Each row is a point on a tangle of strands that fork, close into loops and nearly touch. The rows are in no order.
Two points are linked if the straight distance between their rows is under 70.9. Some points are linked to none.
q_502: [  9  -1   2   6   3  28   1  13 -19  19   3  46 -11  13  11 -37  19  13
  10   2  22 -21 -22]
q_969: [ -8 -12 -13 -34   0   8  13  -4  13 -23 -11 -39 -22  -6  -5   0   2 -29
 -29 -32  -3   8   2]
q_731: [ 19   1  -5 -13  36 -32  31  22  -9  33 -20 -33 -11  -2  -3 -10 -51  -5
 -12  -2   0  11  10]
q_117: [-26  -5  -2  31  -5   7  16 -31 -15 -14 -18  27  -3   3  25 -39  12  -4
   4  -5  11   0 -24]
q_949: [ 31  21   9  13   7   8  -2  20   1  19  15  -2   4   0 -10 -24  -1  31
  35  14   1   5   6]
q_759: [  5  -4  15  11  -5 -17 -42  34  14  -6   6 -17  -9  -5 -43  35 -12  30
   5  23 -14  20  11]
q_382: [ 17  15  -9 -20   5   5  21  23  29 -19  14 -19  -4 -19 -12 -17  21 -12
  -6 -36  32  -3   1]
q_638: [ -5  21  -6 -21  12  12  -6  18  27  -7  12  20  20  12  -6 -12  27  12
  -2 -17  20 -35  -3]
q_83: [  8   5  -7 -16 -24  -3 -18  -9  20 -13   5  -1  -4  -3  -7  50  16   1
 -12  -3  33   2  54]
q_489: [  7  -6   5 -14  -4   8 -52  24  19  12  14 -16 -11   3 -16  30  -4  28
  25  26  10  16  17]
q_313: [ -9 -15  14  31   0   5   3 -20 -21   9 -17  18 -11  -7  19 -22   0 -11
   0   7  26   1 -13]
q_501: [ 30   2 -11 -17  -6 -39   4   2  12 -13  -7 -14 -16  -7 -11  26 -20  13
 -13  -1  -2  28  45]
q_860: [ 19  -4  -6 -10  -9  -8   5 -36   5  11 -23 -11  -4  -4  24  24   4 -14
   1   0   4   2  28]
q_581: [-17  25   9  16 -35  14  -5  14  15  -9  14 -29  25 -15 -32   9  27  26
 -15   1  24 -13  31]
q_902: [ -8   5  13  49   0   5  10  11 -21  11   4   8  -9  -9  13 -34  11 -16
  -3  15  33  -3   6]
q_869: [-39  17   9  -1 -13  28  -4 -26 -17 -24  18 -15  -6  10   7 -43  15 -18
 -11 -27  -9   8  -4]
q_956: [ -4  13   1   9 -14   9  18 -31  -4  -8 -10 -20   7 -13  32   3   7 -12
  -1 -12  30 -10  23]
q_929: [ -1 -17 -23 -28   1 -14  11 -25   8 -16 -26 -27 -11  -1  14  10  -3 -45
 -28 -19 -21  12   5]
q_147: [  7   9 -16 -29  -6   3   1  -1  17 -24  -1  -2   6  -6  -1  32  13   0
 -17 -19  26 -14  26]
q_100: [-13 -34  -7 -23  27  -7   6  -3 -31  23 -24  -1 -15  24   1 -15 -41  -6
  -5   7 -30   9 -32]
q_971: [  7 -12 -21 -27  17  -4   3 -22  16  11 -22   8   8   0  24   4   4 -14
  14  -9   1   4   4]
q_944: [ 17  -1  20  25   9 -14 -18  -4  -4  12  -7  13  -6  -4  -8  19 -32  25
  13  25   1  15  22]
q_179: [-11   9  -9 -19  16  13  32 -14  -3  12 -23 -17  -1  19  30 -46  14 -10
   1 -16  -9  -2  -5]
q_234: [-26 -12   6  18 -19  23 -17  -2   0   6  14  13  11  -8 -12  28  19 -17
 -30   4  13 -39   6]
q_729: [-22   7  -2  35 -10 -19  13  -6 -15 -18   4 -12   4 -24  -3  29 -18 -13
 -25  -2  23 -13  25]
q_918: [ 33   0   3  -3 -23 -26 -18  -5   8  -5   7  -9  -6 -11  -8  46 -13  12
  -1  12 -25  13  32]
q_304: [ 29   1 -26 -25  15 -53  21   1   7  -2 -13  -5   2  -9   3  13 -13  -2
 -15   0   0  18  22]
q_38: [ 33  18  14  18 -13   4  15 -13 -23  19  -4 -21   6  -8  18 -30  -1  -5
   8  -6 -24 -14  -2]
q_272: [ 14   4   2 -11  -1   4 -31   6  26   7   8  -4  -7  -8 -17  28  15  10
  23   8  22   9  33]
q_799: [ 31  -3   2 -14  -2   5 -26  -9  17  22  -5 -13  10   7  14  22   1  22
  49  18 -21  24   0]
q_465: [-10   7  -2  35 -18   5   6   0  14  14  -2   9  33 -10  -3 -11  46   4
   0   6  26 -14  12]
q_623: [ 27 -13 -26 -71   2  -3  10  19   2  14  -3 -38   5   6  -5   2 -22 -11
  -4 -16 -10  -7 -19]
q_242: [  7   1  -6  -7  11  -3  35  10  -5  22 -28 -45   3  19  16 -37  -9  -9
   0 -16 -27   3 -13]
q_414: [ 21  -2   2  -4 -11 -14 -35  -5  35 -15 -16 -19   5   2   5  17  21  29
  32   8 -24  30   7]
q_400: [-15  11   3  32 -22 -28 -20   1  12 -23 -15  -9  19  -2 -15  29   8  36
  -2  22   5  19  24]
q_227: [-25 -21 -14  -4  16  16 -16  -8  -1   5   9   7 -10  -5  -6 -31  12 -33
  16  -6  -4  10 -15]
q_528: [ 23 -18  -4  14   8 -24 -15   3 -16  22   8  21   4  -6 -10  32 -32 -20
 -14  17 -25 -12 -10]
q_727: [-29  23  14  15  15 -22  43  -4  -6 -22  -1 -40 -18  -4  24 -14 -26 -13
 -37  -5  -4   2  -6]
q_161: [-37 -18  -8 -10  -1 -10   3 -39 -16 -24 -19  -8 -22   8  10  12 -16 -31
 -32  -5 -31  10   2]
q_497: [ -1 -14  21  25 -18  12 -15  14  17  30  -8  25  18  13 -18  23  18  32
  23  42   7   2  -2]
q_546: [-24  -3  -6 -15  17   3  28   4  12  -8  -2 -40 -30 -11   4 -15   9 -39
 -12 -22  17  16   1]
q_288: [ -7  29   8  10 -18 -18  24 -17   7 -25  -4 -28   7 -10  24  11   5  11
  -8  -4  48   3  25]
q_143: [ 23  -4  26  22 -10  20 -17   7   3  20   8  23  17  19  10  32   6  33
  30  30 -13  -2  -8]
q_910: [  2  10  16  21  -5 -15 -20  28  21 -23   3 -34 -11 -16 -44   8   2  26
   9   3  10  26  18]
q_767: [ -4  -8  -7  26  -5   3  -4  -4  22  12 -10  24  30  -2  -7  21  28  10
  14  28   9  -2   9]
q_190: [  0 -32  15  12  -6  20 -15  -9 -15  17   1  37 -21  -4   6  28 -14 -24
 -11   7   2 -16 -25]
q_829: [-17 -37  14  23 -12  15 -19  -2 -16  16   4  36 -27   4 -13 -15  -6 -19
   4  -2  -5   5 -44]
q_945: [  5   1  28  44 -27   3 -17 -25 -18   4 -21  10  -6  -4  11  22 -23  31
   9  29  13   1  13]
q_456: [ 27   9 -13  14   6   8   0  38 -18  21  26   7  12 -11 -14 -42   5   4
  18  10  -4 -12 -14]
q_597: [-12 -30  12 -25   5  32 -21  -4  -9   3  27  36  -7  25  11   9  -8 -13
   7  -8 -25   2 -52]
q_931: [ 35   6  15 -15  18 -32  13  24  21  -4  -2 -44 -15  -9 -23  -4 -29  34
  10  -7  11  41   7]
q_649: [-10 -19 -25 -26   0 -11 -21  -5  -5  -9  13  23   3   0   9  37  -7 -27
 -10   2 -41  -6 -18]
q_529: [ -3  15   1   3  11   1  13   0 -19  -6  -9   9   0  -6  -2  -3 -12   5
  -5   4 -10 -25  -8]
q_783: [-35 -24  11  22 -17  22  -7   5 -15  -3  15  45  -8   9 -29 -14  15   3
  -7   8 -15   0 -46]
q_807: [ 24 -16 -40 -68  -2 -18  10   5  -1  13 -10 -15  -1  18  11  19 -22 -14
 -14  -2 -20   0   4]
q_361: [ 36  -2 -16 -38  -2  -6  12   6  31 -14   5 -12   2  -9 -11  18  16   4
 -12 -30  32   7   9]
q_488: [ 13  -1   6  53  16 -22  12  -3 -14  10  -9  18  14 -13  -4 -33  -4 -15
  -1   8 -18  -5 -24]
q_654: [-50 -17   5  -1   5  13  -7  -7  -7 -21  23  40 -14  12 -41 -14   6   9
   6   0 -11  18 -16]
q_609: [  0  21   4  15 -22 -10  20  27  27 -24   7 -19  28 -16 -28  11  27  13
 -12 -11  20  -7  14]
q_786: [ 37  -9   4  11  -8  23  -7   3   2  30  18  22  21   2  13   9  11   8
  29   5 -14  -8 -18]
q_132: [  2   3  -8   1 -16 -33 -32   8  30 -28 -19  -3   5   7  -3  31  16  40
  -1  22 -19  30  23]
q_247: [ -2  29  20   4 -17  10 -18  -3  13 -22 -12 -18  -1   9  12  -2  22  49
  29   7  16  12  20]
q_23: [-11   2  -1 -39  12  33   4 -20  -3  12 -18 -15  -5  29  20 -25   4 -13
  -9 -23 -25 -15 -13]
q_680: [  4  33   0   5  -4  -5  34  29  17 -24  29 -20   1 -13  -6 -22  27   2
 -10 -14  35  -6   8]
q_345: [ 27   3  -1  18  18 -35  -5  13  -6  10   4   4   5 -22 -22  19 -40   8
  -9   8 -18   2  10]
q_368: [ 38   9 -12 -47  -4  -9 -12   6  20   7   6   0  17  23   7  18   3  36
  31   3 -10  16   4]
q_111: [ -6  13  -6 -27   6  23 -17  18  -4  -1  22  22  20  10   1 -36  22   8
   3 -16 -16 -25 -23]
q_521: [ 37   3  19  40 -23  16  -8 -15 -12  17   4  -4  14 -10  10   1   1   2
  20   5 -18 -14   2]
q_39: [  7  11  -3  25  27 -25  12  21  -4  12   9   0   9 -12 -11 -43 -12 -13
   7   3  -7   1 -19]
q_801: [-22 -10  21  15 -17  34  -7  10 -10  13   9  38  18  10  -5  23  19   2
 -22  10   6 -44 -17]
q_359: [-18  12   5 -34   7  28 -16 -24   4 -14   1   3  -7  10  18  -8   6 -13
 -15 -31   2 -28  -3]
q_976: [-41  15   0   9   2 -16  20  -9 -20 -43   7 -15  -4 -12  11   5 -13 -25
 -25 -13   7  -7   3]
q_897: [-12 -35  -7 -22   6  14  -4 -10 -23  11  -7  26 -16  28   9  -9 -23  -1
  12   3 -27  10 -52]
q_688: [-14  28   8  35  -5 -37  17   1  13 -30  -9 -17  14  -7   0  17   6  29
  -7  16  34  19  28]
q_104: [-20  17  16  23  16 -11  25  -9 -37 -16 -15 -20  -7  -4  17 -31 -31 -14
 -29  -9 -29  -1 -12]
q_491: [-34 -28   1  11  -3   3  -7 -48 -18 -18 -11   8 -17   1  -1  11  -6 -24
 -10  -1 -12   8 -16]
q_984: [-35   2  -9  27  -6  10   3  15   8   0   2   8  16 -18 -17  -8  27 -25
 -17   0  21 -16   4]
q_880: [-40 -17  -6 -50  29  26   0 -25   2  -5   1  11 -21  32   0 -18  -8  -3
  11 -17  -3  19  -4]
q_309: [  0  -9 -22 -23  29 -29  16  10  -5   9 -16  -9 -17  -4   0  -2 -29 -21
 -21   1   4   8   6]
q_713: [ 15   7 -22 -31  18   4  12  30  -1  14  15 -10  12  -7  -2 -39   3  -1
  24  -6  14  -8 -12]
q_533: [ 19  21  12   7   9 -20  35   7  16   6  -9 -36  -9 -16  12 -13  -7   1
   3  -9  14  10  21]
q_434: [ 14 -20  10  30  -9   1  -7   6  -6  22  10  30   4  -8  -7  46 -12 -10
   0  25  -7 -19  -3]
q_816: [ 13   2   8  16 -19   5 -16  -1   1   6  14   1  13  -7 -10  53  -5   3
  -3  12 -20 -13  22]
q_170: [ 12  23  30  45  -4   9   9   5 -24  10   2 -19 -10 -19   7 -19 -19   7
   5  11  23  -2  21]
q_676: [ -9 -15  -1  -9   5  31 -15  27 -14  12  26  45   7  19   3 -28  15   4
   7  -1   1 -27 -37]
q_946: [-38 -13   0 -28  17  20   4 -20 -12  -9  18  30 -13  23 -17 -21  -9  15
  19 -13 -15  29 -18]
q_254: [-29 -16  -1 -10  44 -24  17  -3 -16  18 -26  -3 -25  20   9 -21 -40 -19
 -21   1 -15  16  -7]
q_589: [ 17 -27 -31 -14  11 -19  -9   6  -3   9   7  11  13  -2   2  13 -23 -23
   3  14 -29  -6 -26]
q_22: [  4  -1 -11 -16 -13   6 -10  -9   6  -7  17  29  23  16  28  45  12 -14
 -15  -5 -24 -25 -12]
q_568: [ 20  -6 -14 -48  13  12   5  19 -11  23  12 -17   5   7  -2 -13 -16   1
  18  -6  -4 -16 -15]
q_574: [-21   6  18  14 -20  39  -9 -27 -35 -11  23   4 -17  17  -2 -47  15  -7
   2 -16 -26  22 -17]
q_687: [ 26  15  11   2  -2  -6   9  33  19 -18   8 -35 -14 -11 -29  -6   1  30
  21 -12  16  27  16]
q_749: [ -6 -15 -20  37  -4 -20   8   7   6  10 -21  40  20  -6 -13  11  17  -7
  -9  24   4  -9 -10]
q_992: [  7 -24 -18  -8  18  -1   1  -5  12  20  -5  10  -4 -13   4 -10  11 -32
  23   4  17   6   2]
q_793: [ 12  17   8 -22   5  22  -4  -3  14  13   4  25  16  17  21  -5  17  28
  22  -2  19 -23   8]
q_12: [ 18  20   9  -1   1  12  -1  -6   0  11 -19   6   1  10   9 -13  12  34
  35  13  12   6  13]
q_496: [-27   3   4   0   7  11  10 -11  -9 -12  10 -13 -26  -8  -4 -36  -2 -31
  -3 -19  -7   8  -8]
q_461: [ -8  22  27  47  -5 -19  10   6 -11  -6   6 -27  -8 -28   1   9 -32  -4
 -11   4  29  -1  29]
q_896: [-19  18 -10 -34  10  10  -3   0  14 -32   2  15   6  10   3  -4  19  -5
 -19 -27  21 -26   8]
q_203: [  2  -5  -8   2 -21   0   0 -31  -9  -4 -10  35  13   8  36  39  -2  -4
 -22   7  -7 -22  -7]
q_58: [-12  17 -14   1  -2  15  -6  14 -15 -16  17  14   4   4 -10 -48  29  -7
  -1  -9 -27  -7 -29]

A tip is a point with one link. Name the tips that can be reached along the links from each point below, in the order of the rows.
q_497 -> q_38, q_801, q_749
q_929 -> q_368, q_491, q_574
q_649 -> q_731, q_945, q_597, q_880, q_203
q_976 -> q_117, q_104

A fork is a point with three links, a tip a point with one. Leave the first point through the second and follow the links. Name the first fork or tip that comes.
q_992 / q_971 -> q_368
q_104 / q_727 -> q_117
q_799 / q_414 -> q_496
q_117 / q_313 -> q_104
